A landscape with many valleys, sampled at points; each row gives a point and its height.
From any point a ball rolls to the lowest of the 3 points nearest to it. It stops when none of these is lower. Distance is the straight distance between rows; heights are no part of it.
bosi: [ 15   9   5  11  -5  -9  15  -1  16 -20 -25   5   6  15   8   5  -8  -4
 -20  -1 -20   4   5  -6 -18  -9   6  -1  18   2  25   5   5  18   4 -13
   1   8   3   4   2 -10 -10  -2  15  -6  -2  -1   3   0]  h=34.0
Zemub: [-16 -10  -8   9   3  11 -17   5 -26  35  35  -8 -21 -18 -17  -8 -12  -8
  25   4   9  -2  -7  10  26  11 -22   6 -12  -4 -28 -10  -8 -33   8  11
   9 -14   3 -12   0  -1   7  -4  -7   2 -18   6   7  -8]  h=18.5
Dubi: [ 10   8  10 -43   2  -6  13  19  -4   0 -10 -10  29 -19  18  -4  17   6
 -20  31  21 -11   1 -25  -3  -2  16 -12  -8   8   4 -16   9  25 -27   8
 -16  10  20  -3 -12  14  -7   5  11  22  44  -2 -20  19]  h=68.5
fik: [-16 -19   1  18   5  12 -18   1 -20  40  38  -5 -18 -15 -19 -13  -7 -11
  25  -6   8   6  -4  13  22   8 -23   6 -15  -4 -26 -12  -8 -34  17   8
  14 -12   3 -11   3  -2   9  -3 -16 -10 -27   6   7 -12]  h=15.5
mizis: [ -2   0   0  15  -4  -3   3  -8  11 -12 -11   8   1  13  -5   6   3   5
  -3 -10 -12   7   7   3 -11  -7  -6   1  13  -8  10   8   1   5   6  -5
   4   8   3  -6   5   0  -6  -2  -5 -11 -11   0  14  -2]  h=27.6
murip: [ -1   0   5  15  -2  -5  15 -13  17 -19 -15   8   5  22  -3  10   1   2
  -9 -14 -16   6   7   2 -19  -6  -3   0  16  -7  11   8   2  10   7 -14
   3   9   1   0   6  -7  -8  -3   0  -8 -10  -5  13   0]  h=23.3
kapi: [  8  11   9 -49   1  -7   5  23 -12   7  -4 -20  22 -22   9  -1  17   8
 -17  39  29 -12  -3 -32   8  -5  14 -14 -12  13  -2 -22  11  19 -35  15
 -12   7  26  -4  -8  18  -6   0   6  25  57   3 -20  17]  h=71.8
Big: [  6   2   2 -20   1  -2  -6   9 -11   8   9  -6   4 -19  -1  -3   3   6
  -1  19  27 -10  -8  -6  19   1   7  -3 -13   6  -6  -4   6  -3 -22  11
  -8  -7   5  -1  -3  11  10  -1  -1   9  19   0 -15  -2]  h=24.7
lesa: [  1  -2 -10 -33   1   8   0  13 -12  26  24 -15   9 -32   2  -7   9   8
  13  22  37 -13 -15  -9  24   0   7   2 -20  15 -20 -14  -6   1 -24  16
  -2 -12  12  -5   0  12   7   3  -3  22  32   6 -14   2]  h=29.0
dez: [ -5  -7 -13 -10   6   8 -12   1 -13  32  32  -7  -7 -20  -3  -4   0   7
  16   0  21  -7 -12   3  13   9  -3   3 -17   1 -23  -7  -8 -14  -3  12
   2 -10   2  -1  -4   0  10  -3  -6   1   2  -4  -4   0]  h=24.6
zikab: [-10  -3 -11  24  -3   9 -15 -15  -6  11  18  -1 -22   0  -4   7  -3  -5
  32 -20 -14   9   0  15   0   7  -9   1  -2  -8 -17   3  -9 -20  12   3
   7  -3  -9  -2  -2  -2  10  -6 -14  -4 -33   6   6  -9]  h=19.2
didir: [  5  -4   2 -36   1   1  -2  13 -10  19  21 -19  16 -30   5  -9  21  12
  -2  22  41 -14  -9 -12  23  -5  11   1 -21  16 -19 -18   0   7 -30  14
  -6  -5  13   1  -2  14   5   1  -6  22  40   2 -15  10]  h=51.6
raz: [-11 -10  -9  10   2  13 -20  -3 -20  33  32  -8 -16 -13  -7  -3 -14  -4
  23  -5   2  -2  -9  10  19  10 -15   3  -8  -7 -25  -7  -4 -27   6   8
   6 -13  -1 -13  -3   2   8   0  -8  -4 -21   3   6 -10]  h=13.1
Dapa: [-18 -15  -8 -12   1  18 -20  12 -30  54  44  -9  -4 -35 -17 -26   0  -6
  20  11  33  -7 -15   6  28   2 -14   5 -24   4 -38  -9 -11 -29  -1  23
   8 -13  13 -11  10   7  14   2 -13   7   5   7  -4  -9]  h=54.6
bam: [ 16   6   6  -6   3  -9  21   4  17 -32 -38   4  10   6  18   6   2  -1
 -32  10 -13 -11   8  -6 -26  -9  23  -2  14   2  30   5   9  30   2 -22
  -9   7   3   8  -8  -8 -12   8  25  -2  16   2   5  15]  h=10.7
gif: [  2   1  -2 -33   3   3   2   6  -8  17  20 -13  10 -28   4  -3  12   3
   5  21  33 -18  -6  -5  22   2   8   1 -14  11 -17  -7  -3   0 -27  13
 -12  -6   7   1  -4   9   9  -1  -1  20  32   5 -20   7]  h=34.9
rul: [ 11   5   6  18   2  -8  15  -3  24 -33 -30   6   8  27   9   3   1  -1
 -19 -16 -32   3  10   1 -24   1   7   6  25  -3  30   7  -1  17  12 -19
  11   8  -8   3   3 -11 -13   0  13  -6 -10  -2   4   7]  h=31.4
kemib: [  4   6   4  12  -2  -8  10  -7   9 -15 -14   5   1  17  -1   4  -3   2
 -11  -7 -14  -1   3   0 -18  -8  -3  -4  10  -5   9   0   8   8   2  -6
   2   9   6   2   0  -2  -8  -1   3  -9  -8  -7  10  -2]  h=33.8
lef: [ -6   1   8  31  -8  -6   9 -14  24 -26 -18  10  -3  45   0   5  -5 -11
  -5 -24 -37  22   3  10 -19  -1  -5   3  27 -11  14  14 -11   2  21 -17
  15   6 -11  -8  10  -6 -11  -3  -3 -11 -29  -7  12  -7]  h=18.9
zapur: [ 1  3  1  4  0 -2  6 -3  0 -9 -8  3  1 12 -4  9 -7 -1 -8 -1 -3 -2  2  1
 -7 -9 -5 -7 -1 -6  5  9  6  3 -2  0 -7  4  6  3  2  3 -4 -4  5 -5  7  0
  6 -4]  h=32.9
Pib: [ -3  -5  -7  -3   5  10 -13  -4 -14  24  27  -8  -9 -15  -4   0  -2   2
  17   0  14  -7  -6   7  17  10  -9   2 -14  -3 -20  -8  -5 -16  -2   8
   6 -12  -2  -2  -2  -2   9  -3  -4   2  -2  -2  -3   0]  h=22.5
depu: [  6   6   5  -7   3  -6  12  -5   4  -5 -12   6   9   6   1   5   0   5
 -13   7   0  -2   8  -1 -10  -1   3   2   5   4  11   4   6  13   2  -3
 -14  10   5   8  -1  -7  -5  -1  11  -3  19  -4   0   6]  h=9.0
tidam: [-16  -7 -10  -4   2  16 -13   4 -23  37  35 -11 -13 -20 -14  -8  -9  -6
  27   3  13  -5 -13  11  22   6 -17   4 -17   4 -27 -13 -13 -33   5  16
   4 -14   2 -10   2  -2   8  -2  -9   4  -6   1   5  -9]  h=30.0
Gaf: [ 15   9   6  12  -5  -9  13   6  20 -34 -33   4   4  18  10   2  -7  -5
 -24  -4 -22  -1   3  -5 -18  -8  15  -5  22  -1  30   6   4  25   4 -19
   3  12   1   4  -3 -12 -15  -2  15  -6  -2  -4   6  -3]  h=48.5
lam: [  0   2   7 -14   3  -5   1  -1   3   4  -2   5   8  -5  -2   1   4   9
  -6  10  13  -2   2  -1   0   1   2  -6  -6   4   0  -1   8   4 -12   0
 -11   5   7   5  -4   4   1   2  -1  -4  18  -7  -6   7]  h=11.8
zol: [ -2   2   4  24  -5  -5  15 -16  20 -30 -25   8   0  37   3  12  -3 -11
 -12 -22 -30   6   6  11 -18  -6   3   1  26  -8  11  13  -3   7  20 -13
  15   6 -13   1   8  -7  -7  -3   9  -9 -20  -5   8  -5]  h=18.1
Nek: [ -4  -9  -4  18   3   5 -14  -8  -7  15  20  -4 -16 -10  -3   2  -2   2
  19 -12   3  -1  -1   8   6   5 -10   3  -6 -12 -17  -5  -1 -15   4   1
  10  -2  -2  -5  -6  -1   5  -6 -11 -11 -22   1  13  -6]  h=18.2
vot: [  1   7   6 -34   3  -5   7  12 -11   4  -6  -9  17 -12   1   1   6   4
  -9  24  27  -8   3 -12  10  -1  10   0 -10  13   5  -6   8  12 -15   7
 -16   7   9   5  -4   9   2   6   8  17  36  -3 -20  11]  h=41.5
Zap: [-13  -5 -10  -9   2  16  -9   3 -18  38  36 -14 -10 -23  -9 -11  -3   7
  22   7  23 -11  -9   7  22   7  -7  -1 -17   4 -27  -8  -9 -23  -1  13
   3 -13   4  -5  -2  -1  11   2  -9   4   2  -2  -1   3]  h=26.9
saleb: [-11 -10  -4  37  -2   8 -21 -16  -9   8  12  15 -24  12  -8  -1  -6  -4
  27 -29 -28  25   1  10   1   7 -14   9   2 -16 -20   7  -6 -23  21  -1
  14  -5 -16  -4   7  -2   5  -3 -19  -8 -51   6   9 -17]  h=21.7
Gil: [ 11  10   6   8  -1  -7  13  -3  10 -19 -22   7   9  12   5   9  -7  -7
 -21  -1 -10  -2   2  -7 -19  -6   9   3  13   6  21   1   6  23   5 -11
  -2   9   5   9   1  -9  -9  -5  21  -4   3  -2  -1   2]  h=16.4
kis: [  8   7   9 -11   7 -10  11  -2   4  -5 -11   5  15  -3   4   3   1   2
 -14  15   3  -3   4  -8  -9  -3   2  -4   2   8  12  -5   6  18  -5  -8
 -14   9  12   7  -3   0 -11  -5   9   3  18  -6  -9  10]  h=9.2
furen: [  1   3   3 -34   6  -5   3  11  -9   8   7 -13  20 -21   1  -3  11   8
  -8  24  28 -13   1 -13  10   2   7  -1 -16  17  -4  -7   6  12 -20   9
 -10   1  12   7  -5  10   2   4   1  21  39   5 -22  13]  h=9.1
nuz: [ -3   0  -2 -14   1  -3  -4   2  -4   5   6  -3   5 -16  -5  -2   4  10
   1  10  18  -5  -2  -2   7   5  -1  -5 -10   1   0  -1   4   0 -13   3
  -9   0   6   5  -1   3   5   0  -7   0  14  -4  -3   3]  h=17.5
dipav: [ 13   6   2   0   1  -5  15  -3   7 -15 -15   6   5  12   4   5  -1   0
 -17   0  -9  -5   4   0 -14  -6   2   3   9   0  17   1   5  17   6  -5
  -5  12   6   9  -1  -6  -7  -5  15  -3   4  -3   0   1]  h=7.1
Senal: [-16 -14  -6 -14   5  16 -10   9 -19  43  37  -9  -7 -29 -11 -17  -2  -2
  19  10  26 -10 -13   4  24   3  -7   3 -20   1 -30  -9  -8 -25  -4  15
   5 -13   8  -9  -1  -1  15   2 -11   5   1  -2   1  -1]  h=29.5
beb: [  5  -3  -4  11   1   1 -16   0  -5   4   5   1  -9  -4  -7   4  -7   5
  10  -4   4   4   0   1   3   2  -7   3  -6  -6  -2   4   8  -8  -2   4
  -1   1  -5   3   0   2   4  -3  -6  -6  -4   1   4 -10]  h=88.8
Dalag: [ -6  -6   2  28  -5  -2  -4 -14  14 -20 -11  16 -11  31  -5   6  -6  -8
   6 -33 -27  22   8  13 -11  -8 -13   3  13 -10  -1  12  -6  -5  23  -6
  15  -4 -19  -1  10   1  -4   1 -11 -15 -36  -3  14  -7]  h=10.6
bikad: [ 10   2   5 -43   3  -9   1  26 -10  10   0 -21  22 -23   5  -4  17   8
 -10  40  38 -14  -4 -29  18  -4  12  -6 -17  20  -3 -20   9  17 -35  18
  -8   0  19  -2  -4  17   0   0   3  28  49   7 -24  14]  h=75.8
Rim: [ 20  14   6  11  -9 -10  16   4  40 -56 -49   3   2  29  28  14   6   0
 -37  -4 -33   5  12 -19 -35  -1  26 -14  20   0  41  16   9  31   8 -19
   2  12 -10   3  -6 -12 -21  17  24 -13   7  -9   5  13]  h=53.0
tiso: [  8  12   8 -22   0 -11  12  10  -3  -2 -13   4  16  -6   4   1   0   1
 -18  22  11  -3  -1 -18  -1  -2  10  -4  -3   7  16  -6  11  17  -8   2
 -21  15  14   3  -6   6  -7   2  12   9  25  -9 -11   7]  h=9.9
duriz: [-11  -7  -9  28  -4   8 -17 -14 -10   7  16   4 -26  12  -5   4  -9  -9
  30 -22 -25  15   2  10   4   7 -16   2   0 -12 -18   4  -6 -26  17   4
   8  -5 -14  -4   4  -2   1  -8 -19  -2 -40   9   5 -14]  h=19.1
gop: [-18  -9 -10  -6   5  15 -11   9 -30  43  41  -6 -12 -27 -22 -19  -4  -8
  26   4  20  -6 -14  13  24   8 -19   4 -21   1 -31 -10 -16 -35   4  18
   6 -14   6 -10   1   1  11  -1  -7   4  -2   7  -3  -7]  h=42.8
tubom: [  1  -3  -8 -29  -1   6  -8   8 -21  23  27 -15   5 -29  -6  -8   2   6
   9  20  30  -9 -14  -7  26   1   5   5 -16  12 -20 -12  -7 -10 -22  17
  -4 -15   5  -5  -2  11   9  -3  -2  21  23   2 -14  -1]  h=27.7
Fus: [ -3  -2 -10 -32  -2   9  -2  11 -20  28  32 -13   2 -31  -2  -7   3   2
  13  22  33 -11 -16  -9  31  -1   2   9 -23  15 -22 -13  -9 -10 -17  20
  -1 -17  10  -9   4   8   7   1  -3  20  26   4 -15   3]  h=26.7
siz: [  9   5   5 -13   3 -10   8   3   0  -3  -8   4  13  -3   3   3  -4   9
 -14  16   9   1   2 -11  -4  -3   3   1  -4   7  11  -7   9  13 -11   2
 -17  10   7   5  -4   0  -6   2   5  -1  22  -9  -8   8]  h=9.4
Rak: [ 13   8   3  18  -4 -12  17  10  24 -38 -43   5   5  27  17   2  -3   0
 -29  -4 -33   1   9  -7 -29  -3  21 -10  25  -1  39   9   1  23   3 -24
   6   7  -5   2   2 -12 -17   9  13  -8  -5  -2  10   6]  h=51.9
Sego: [  0  -6  -6 -14   8   8  -9   3  -8  30  30  -6  -1 -22  -2  -6  -1   9
  12   9  25  -9  -9   0  21   9  -4   6 -15   3 -23  -9  -3 -11  -8   9
   0 -14   1  -9   1   1   5  -1  -6   4   6  -5  -7   0]  h=23.6
biled: [ -5  -2  -5  17  -1   6 -10 -11  -2  -2   4   7 -15   9  -6   7  -5  -8
  17 -26 -12   9   5  16  -5  -5 -10   4   2 -10  -6   9  -5 -14  10   1
  17  -1 -17   5   1  -3   6  -3 -11 -10 -27   6  14  -9]  h=13.8
rasu: [ -6  -4  -9  11   5   8 -18  -4 -14  23  25 -10 -13  -9  -6   0 -10  -2
  17  -6   6  -2  -9   6  18   5 -11   1  -7 -12 -23  -5  -2 -19   2   7
   9  -9  -1  -8  -4  -1   7   0 -10  -7 -18   1   6  -6]  h=7.2
lemop: [  1  -7  -5  16   2   3 -12  -7   4   1   2   5  -6  -3  -8   5   2  -1
  12 -17  -2   9   6  10  -1   1 -10   3  -7  -8  -3   4   1  -6   1  -1
   4   0  -3   2   3   0   3  -3  -9 -13 -14   0   9  -5]  h=72.9
Duto: [  2   3  -4 -25   5   4  -8   8 -13  14  18  -9   5 -21   2  -5   5   5
   5  20  29 -11 -14  -8  25   3   7  -1 -14   5 -16  -6   0  -6 -22  15
  -7 -12   6  -3   0  11   8   1  -1  20  23   3 -16   0]  h=26.8
Roro: [  9   2   4  18   0  -9  14  -4  18 -22 -21  10   5  19   4   6  -3   0
 -19 -10 -17   2   4  -4 -23  -5   4   0  16  -3  18   3   3  15   3 -15
   3   9   0  -2   5  -7 -15  -4   8  -4  -5  -7   8  -2]  h=37.7
tur: [-15 -11  -4  37  -5   9 -14 -19   3   2   8  15 -23  21  -8  -4  -6  -9
  27 -38 -32  26   8  18  -8   5 -12   6   3 -12 -12  16 -12 -18  28  -4
  12  -4 -26   2  10  -6  10  -5 -22 -14 -59   3  12 -16]  h=21.4
Naluf: [ 10   1   2 -37   5  -2   0  19 -10  17  10 -11  20 -31   4  -7  16   8
  -5  32  39 -13  -1 -18  17  -2  13  -1 -19  19  -9 -19   3  11 -31  12
  -7  -5  12   0  -2  14   3   3  -5  23  42   3 -20  13]  h=72.1
Pes: [  2  -6  -5 -17   0   2 -12   8 -13  24  28  -8  -1 -27  -3 -11   1   4
   7  16  30  -3 -13  -7  27   5  -3   7 -18  12 -20  -9  -2  -9 -13  11
  -5 -14   9 -11   2   4   5   2  -4   9   9  -4 -11   1]  h=23.4
Kotut: [  0  -3  -3 -13   4   1  -8   6  -9  14  17  -6   5 -21  -1  -9   0   8
   4  13  24  -5 -10  -3  22   5   3  -1 -10   8  -7  -4   3  -3 -21  10
  -4 -10   5  -7  -1   6   6   0  -3   7  11  -2  -9  -5]  h=23.0
popap: [ 16  11  12 -23  -2 -10  22   9  11 -21 -34   7  12  -3  21   0   6  -3
 -33  18   3 -13   2 -15 -15  -9  23  -6   9   3  24  -7  14  27 -10  -7
 -16   7   9  12 -13   2 -13   8  27   6  24  -7  -5  12]  h=34.7
ridam: [  1   5   4 -41   4  -8   5  19  -9   4  -1 -14  25 -20   7  -7  19  13
 -13  34  27  -7   0 -21   9  -1   9  -3 -15  14  -1 -14   3  17 -27  10
 -14   4  17  -3  -4  15  -1   1   0  22  41   1 -22  14]  h=73.6
rikis: [ 13   8  10 -13   4  -9  20   8  15 -26 -31   8  16  -4  17   2   4   1
 -33  16  -7 -13   3 -13 -20  -9  23  -6  11   6  26  -4  10  25  -9 -15
 -16   8   6   5 -14  -7 -11   8  21  -1  16   0  -1  13]  h=37.0
dep: [ -8  -2   5  29  -9  -5   1 -12  15 -24 -12  14  -9  38  -6   9  -5  -4
   2 -25 -28  24   5  10 -10  -5  -9  10  19 -10   8  16  -3  -4  22 -10
  13   1 -21  -2   9  -1  -7  -1  -6  -8 -33  -3   8 -10]  h=11.6
taze: [ -4   2   0  15  -5   0   9 -16  12 -21 -14   6   0  31  -2   7   0  -3
   0 -20 -24   9   7   9 -12  -2  -6   2  20  -8  10  13  -7   6  13  -9
   7  10  -6  -2   8  -7  -6  -5   0  -6 -14   3  13  -1]  h=15.7
vola: [-19 -10  -7  37  -8   9  -7 -21  10 -10  -2  26 -28  35 -11  -4  -5 -17
  23 -42 -43  30   7  25  -7   4 -16   5  13 -17  -4  21 -13 -26  35  -3
  14  -5 -35   3   9  -5   6  -6 -17 -15 -59   1  13 -19]  h=76.7
bove: [ 17  10   5   1  -3  -9  17   2  20 -37 -41  -1   5  20  20   2  -4  -4
 -33   3 -19  -9   4  -8 -26  -4  20  -9  14   1  34   7   8  29   5 -19
  -1   5  -1   5  -7  -6 -11   8  26  -5  11   4   5   9]  h=43.2
paror: [ 16  13   7  11  -8 -10  18   9  25 -44 -42   3   3  26  21   7  -1   0
 -32  -1 -27  -4   8 -13 -31  -7  26 -12  22  -2  35  10   5  27   6 -19
   2   8  -3   6  -6 -10 -13  12  20  -6   6  -4  11  10]  h=51.2
vabi: [ 14  12   5  16  -7 -11  19   6  34 -51 -47   0   7  29  23   8   3   2
 -36  -6 -34   3  12  -9 -34  -1  23 -14  28  -3  38  14   4  29   8 -28
   5  10 -10   2  -2 -12 -17  18  17 -16  -1  -5   5  11]  h=52.3
Sok: [  4   6   5 -43   4  -9   8  11  -6   2  -6 -11  23 -20  12  -4  18   8
 -18  31  20  -7   4 -19   5   2  11  -7  -8  10   5 -11   5  21 -21   7
 -21   9  16   0  -5  12   1   2   5  18  42  -3 -17  16]  h=63.3
nusoz: [ -2  -3  -2 -11   6   0 -14   2  -7  15  17  -4   2 -18  -3  -4   3  10
   6   8  20  -1  -6   1  13  11  -1   0 -10   2  -3  -2   3  -4 -15   7
  -8  -7   0   3   2   2   7  -1  -7   1  11   0  -1  -3]  h=22.6
lazag: [ -4  -7  -7 -16   0   8 -12   7 -20  36  36  -8  -2 -28  -5  -7  -7   2
  12  15  32  -8 -15   1  31   2  -7   7 -24   9 -32 -11  -6 -19  -9  17
   6 -13  10 -12  -1   9   9   4  -4   9   9  -4 -11   4]  h=23.8
Dofeb: [  9  10   5  -7  -3 -11  18   0   9 -17 -24   7  12   2   9  -1   0   0
 -21  12  -9  -7   6  -3 -13  -1   9  -2  11   4  27  -1   8  25  -2 -10
 -15   7   8   7  -4  -8  -8  -2  18   2  16   1   1   6]  h=9.8
tepi: [  9   8   4  -8   1 -10  18   0   8 -11 -18   5  19  -2   8   0   1   4
 -23  16  -6  -7   4 -10 -12  -2  13  -3   9   7  26   0   6  22  -7  -7
 -17   8  11   6  -2  -1  -9   2  18   2  14  -5  -1   5]  h=9.3
gim: [ 11   9   6  22  -2  -9  13  -1  24 -40 -38   2  10  28  12   4   3  -2
 -22 -15 -37   4  14  -1 -29   2  12   0  25   0  36  15  -2  19  18 -23
   6  10 -11   2   5 -13 -12   4  14  -7 -11  -1   5   8]  h=32.7
vif: [ 10   8   2  -5   4  -9  17   1  12 -21 -28   2  13  10   8   4   1  -2
 -25   6 -11 -11   3  -4 -18  -4  13  -3  15   2  27   3   8  23   2 -13
 -10   7   4   6  -5  -9  -7   0  20  -1  11   4   4   5]  h=16.5
mita: [ 14   9   4  15  -4 -10  15  11  28 -45 -46  -1   5  27  23   9   2   0
 -28  -5 -34   0   7 -16 -29  -3  24 -10  27  -3  33   9   5  22   6 -26
   7   9  -5  -1  -7 -15 -13  11  17 -10   1  -1  12   9]  h=51.7
gafik: [  9  13  11 -41   4  -6  17   6   1  -4 -17  -5  23 -15  16  -1  11   3
 -21  27  17 -10   4 -13  -4  -1  19 -11   2  11   7  -8  10  23 -13   5
 -21  11  13   1 -12   9  -2   4  13  22  40   1 -14  14]  h=25.1
suf: [  2   0  -6   4   6   1 -15  -2  -7   8   7  -4  -4  -7  -7   3  -3   5
  14  -3   9  -3  -2   5   8   6  -1   0  -7   1  -3   2   1 -10  -2   3
  -2  -3  -3   4  -1   0   8  -5  -2  -4   4   4   0  -8]  h=75.2
fudet: [ -6  -6   0  15  -1  -2  -7  -6   9  -6  -3   5  -2  14  -6   6  -1   5
  13 -18 -12   7   7   8  -9  -2 -10   5   4  -5   6   9   1   4  13  -4
   3   4  -5   7  11  -3  -2  -1  -9  -9 -15   2   8  -3]  h=16.2
kezod: [ 21   9   8   3  -3  -7  12   6  24 -45 -49  -1   2  25  24  11  -3  -3
 -34   3 -21  -4   7 -12 -28  -6  24  -9  16  -3  34  10  10  29   7 -19
   0   7  -2  11  -6 -10 -12  14  23  -8   8   1   4  14]  h=50.1
damiz: [-15   0  -4  32  -1  15 -20 -12 -17  20  22   4 -27  -1  -8   4  -9  -4
  33 -21 -18   7   3  12   9   7 -16   9   1  -6 -20  -2  -9 -25  26   5
  12  -8 -10  -6   2  -5   5  -5 -21  -4 -40   7   8 -11]  h=16.8
bili: [ -7  -4  -8  21  -4   9 -14 -13  -1  -3   8   3 -16   7  -8   8  -2  -5
  24 -23 -14   6   4  16  -6   1 -10   2   0 -10  -9   7  -6 -11  12   1
   8   2 -11   5   2  -5   6  -8 -11  -9 -28   2  11  -5]  h=16.3
noka: [ -8  -8  -3  28  -7   5  -7 -14   3 -12  -4  16 -15  23  -8   5  -1 -10
  15 -32 -25  20   9  13  -7  -8 -11   3   9 -21  -6  15  -7 -15  17  -3
  16  -1 -20  -3   8   4   3   1 -15 -16 -42   0  14 -11]  h=11.4
tadez: [  0   3   5  -8   2   0   7  -6   2  -2  -6   4   5   2  -3   6   3  10
  -7   7   7  -7   7  -1  -6  -1  -1  -2  -6   4   7   1   5   6  -7   1
 -10   7   4  14  -5  -1   3  -1   5  -4  16   2  -2   4]  h=9.7
Dip: [  4   6   7  18  -5  -4  15  -8  21 -25 -19   7   9  28   6   2   5  -2
 -15 -18 -26   5   8  12 -24   0   4   5  20  -5  15   8  -4  12  13 -18
  12  12  -7  -4   3  -8 -11  -3   3  -9 -11  -2  10   4]  h=26.4
dede: [ 10   4   3  14  -2 -10  15  -4  14 -19 -18   8   0  18   6   6  -3  -3
 -16  -8 -18   5   5  -2 -17 -11   1   1  16  -2  18   3   3  13   4 -10
   1  10   5   4   0  -4 -15  -4   9  -7  -3  -8   6  -2]  h=45.2
suril: [  6   2   6 -25   4  -4   1   5  -5   4   2  -6  10 -11  -2  -1   5   2
  -9  17  25 -10  -2  -9  12  -4   4  -6 -13   5   0  -5   8  -1 -18   5
 -11  -2   6   6  -3   9   4   1   1   7  28  -4 -17   3]  h=27.0
kiref: [ -3  -3 -11 -29   2  12  -4  12 -22  32  35 -12   2 -31  -7  -9   1   4
  16  20  33  -9 -16  -5  31  -5  -4  11 -24  19 -29 -14  -6 -16 -14  19
   3 -17   9  -7   1  11   5   4  -4  18  23   3 -13   2]  h=25.4
pif: [-18 -11  -4  30  -7   6  -8 -20   9  -7  -1  19 -22  26  -7  -3   0 -11
  21 -39 -36  24   6  18 -12   6 -13   3  11 -15  -7  19 -10 -19  25  -7
  12  -4 -28  -2  10  -5   7  -3 -20 -16 -55   3  16 -15]  h=39.3
pup: [  3   0  -5   6   4   7 -17  -6  -6  10  20  -5 -13 -12  -3   6  -7   2
  13  -6   8  -2  -2   4   8   5 -11   5  -6  -4 -11  -3   2 -12  -2   7
   3  -5  -3   3  -7  -1   8  -3  -2  -6 -11  -1  -1  -6]  h=81.3
doda: [-10  -8   6  32  -6  -3   2 -12  19 -21 -12  23 -10  35  -5   1  -1  -6
   5 -34 -31  23   9  16 -16   0 -13   4  17 -12   6  14  -3  -7  24 -11
  16  -2 -22  -3  10  -1  -1   4 -14 -17 -41  -5  14  -2]  h=13.6
Zet: [ 10   8   9 -33   1  -7   9   7  -7  -2 -11  -4  17  -6   7   1   4   3
 -13  27  17  -5  -2 -13   4   0  11  -7  -3  11  12  -5   8  13 -15   4
 -23   9  10   7  -5   8  -3   1  10  16  35   0 -17   5]  h=15.3
zusaz: [ -1   4  -2  -2   3  -3  -4  -2  -4  -2  -2  -1   0  -3 -10   7  -2   3
   3  -3   5  -5   3   0  -1   3  -2  -2  -2   0   6   6   4  -3 -10   2
  -7   5   1   8   1   0   6  -5   1  -1  10   5  -1  -4]  h=21.6
nefeb: [ -9  -9  -5  34  -7   4 -15 -15   4  -7   5  14 -21  19  -7   0  -5 -10
  19 -32 -26  21   4  15  -6   0 -14   0   7 -21 -13  12  -6 -16  19  -4
  14  -5 -19  -5  10   1   8  -2 -21 -12 -50   2  15 -15]  h=12.3
Makol: [  0  -3   0  12   0  -5 -10  -3   1  -3  -7   4  -5   6 -10   5  -5   6
   8  -9  -4   8   3   1   1  -2  -9   2   2  -8   4   8   7   1  -2   0
  -2   5   0   0   4  -2  -1  -2  -6 -12  -8   2   8  -9]  h=47.0
bifo: [ -4   0   1  24  -7   0  -3 -11   3 -21  -8   8  -9  30 -11   9  -2  -4
   7 -25 -22  14   5  11  -9  -9 -11   6  18 -11   5  10  -4  -4  21   0
  12  -2 -17   7  11   0  -3  -2  -8  -9 -27   6  11  -8]  h=10.0
Vugeg: [ -6  -4   0  19   1   2  -8 -10   9 -12  -5  10 -11  16  -7   4  -1  -1
  13 -22 -17  10   7  10  -8  -9 -10   7   4  -7   3   9  -4  -6  16   0
   9   3 -13  11   7   0   3  -4 -10 -10 -22   5   9  -7]  h=11.5
duzo: [ 17  12   8 -34   1  -7  19   4   5 -11 -23   0  19  -8  20   2   7   0
 -26  23  12 -11   3 -12  -9  -4  17  -7   4   4  18  -8  11  26 -13  -1
 -23  11  13   6 -12   3  -5   3  26  14  35   0 -15  11]  h=31.0
pobun: [ -1   3   5  24  -6  -1  11 -11  14 -22 -16   9  -4  40  -2  12  -4  -8
   0 -23 -33  16   3   7 -14  -2  -6   4  22  -8  12  13  -6   0  22 -10
   9   8 -13  -1  11  -2  -7   0  -1  -8 -22  -2  12  -7]  h=13.2
gida: [-15  -7 -10   7   5  17 -11   6 -30  48  44  -6 -13 -29 -21 -20  -8 -12
  27   3  19  -5 -11  18  25   3 -22   9 -21   4 -36 -13  -9 -45   5  19
  12 -11   5 -10   2  -2  14  -8 -11   4 -11  12   1 -11]  h=53.7
dipi: [ -1  -2  -5 -13   4  -7  -9   4  -4  13  12  -7   6 -20   0  -4   0   9
  -3  13  25  -7  -9  -5  15   6   1  -7 -11   5  -8  -2   5  -3 -24   4
  -7  -1   6  -1  -4   8   9   0  -5   6  13  -6  -8  -1]  h=22.1
Kud: [ -1  -4  -7  -2   3   1 -11  -3  -3  13  15  -3  -2 -12  -5   1  -3   3
  13   2  14  -3  -4   4  12  10  -3  -1 -10   2  -4   1   0  -5  -6   7
  -1  -4  -4   3  -5  -2   7  -4  -1  -1   2   1  -4  -3]  h=46.2
pim: [-19 -13  -1  25   1  11 -17  -3 -22  37  31  -6 -19 -11 -12  -6  -9  -4
  30  -7   2   4  -5  16  16   8 -20   5 -10  -4 -24  -8  -7 -23  19   2
  12  -8   2 -10   1  -7   8  -3 -14  -7 -25   4  11  -8]  h=14.8
Lar: [-21 -15  -8  24  -4  12 -15  -7 -14  26  29 -11 -23  -5  -9  -2  -3  -4
  32 -16  -4   5  -3  12  10   9 -16   4  -7  -6 -22  -3 -10 -24  22   4
  10  -4  -7  -4   3  -3  10  -6 -19 -10 -27   2   7  -6]  h=15.2
Labin: [-19 -15 -12  -5   1  15 -12  13 -26  51  41  -8  -7 -33 -16 -20  -4  -6
  28   9  25  -6 -14  14  23   8 -14   3 -21   3 -34  -6 -12 -34   5  16
  10 -10   4 -10   4   2  17  -4 -13   6  -3  10  -4  -8]  h=50.2
boko: [  4   2  11 -20   3  -3   3   5  -4  -2  -5   1   8 -10  -3  -3   2   6
 -13  13  20  -3  -1  -9   7  -3   1  -4  -6   5  -1  -7  10   3 -16   3
 -13   0  10   6  -6   6   2   0   0   2  20  -7 -12   6]  h=16.6
pifa: [-22  -8  -2  34  -6   5  -1 -20  16 -16  -4  22 -20  35  -8   0  -1 -14
  12 -41 -38  22  10  21 -11   0 -11   3  13 -14  -1  22 -12 -18  27 -11
  14  -6 -31   1  11  -6   5   2 -14 -16 -51  -2  16 -11]  h=39.7

Call two points neighbours if one is among the 3 nearest of the other. Go from one point of each pair to the other, from neighbour to neighbour, staying as low as possible. Name the highest point that can't be avoided.
furen and murip: vot
dipav and bam: vif
rasu and bifo: zikab

Where does a ball stop that starts at each point below?
vabi: bam
Labin: rasu
vola: bifo
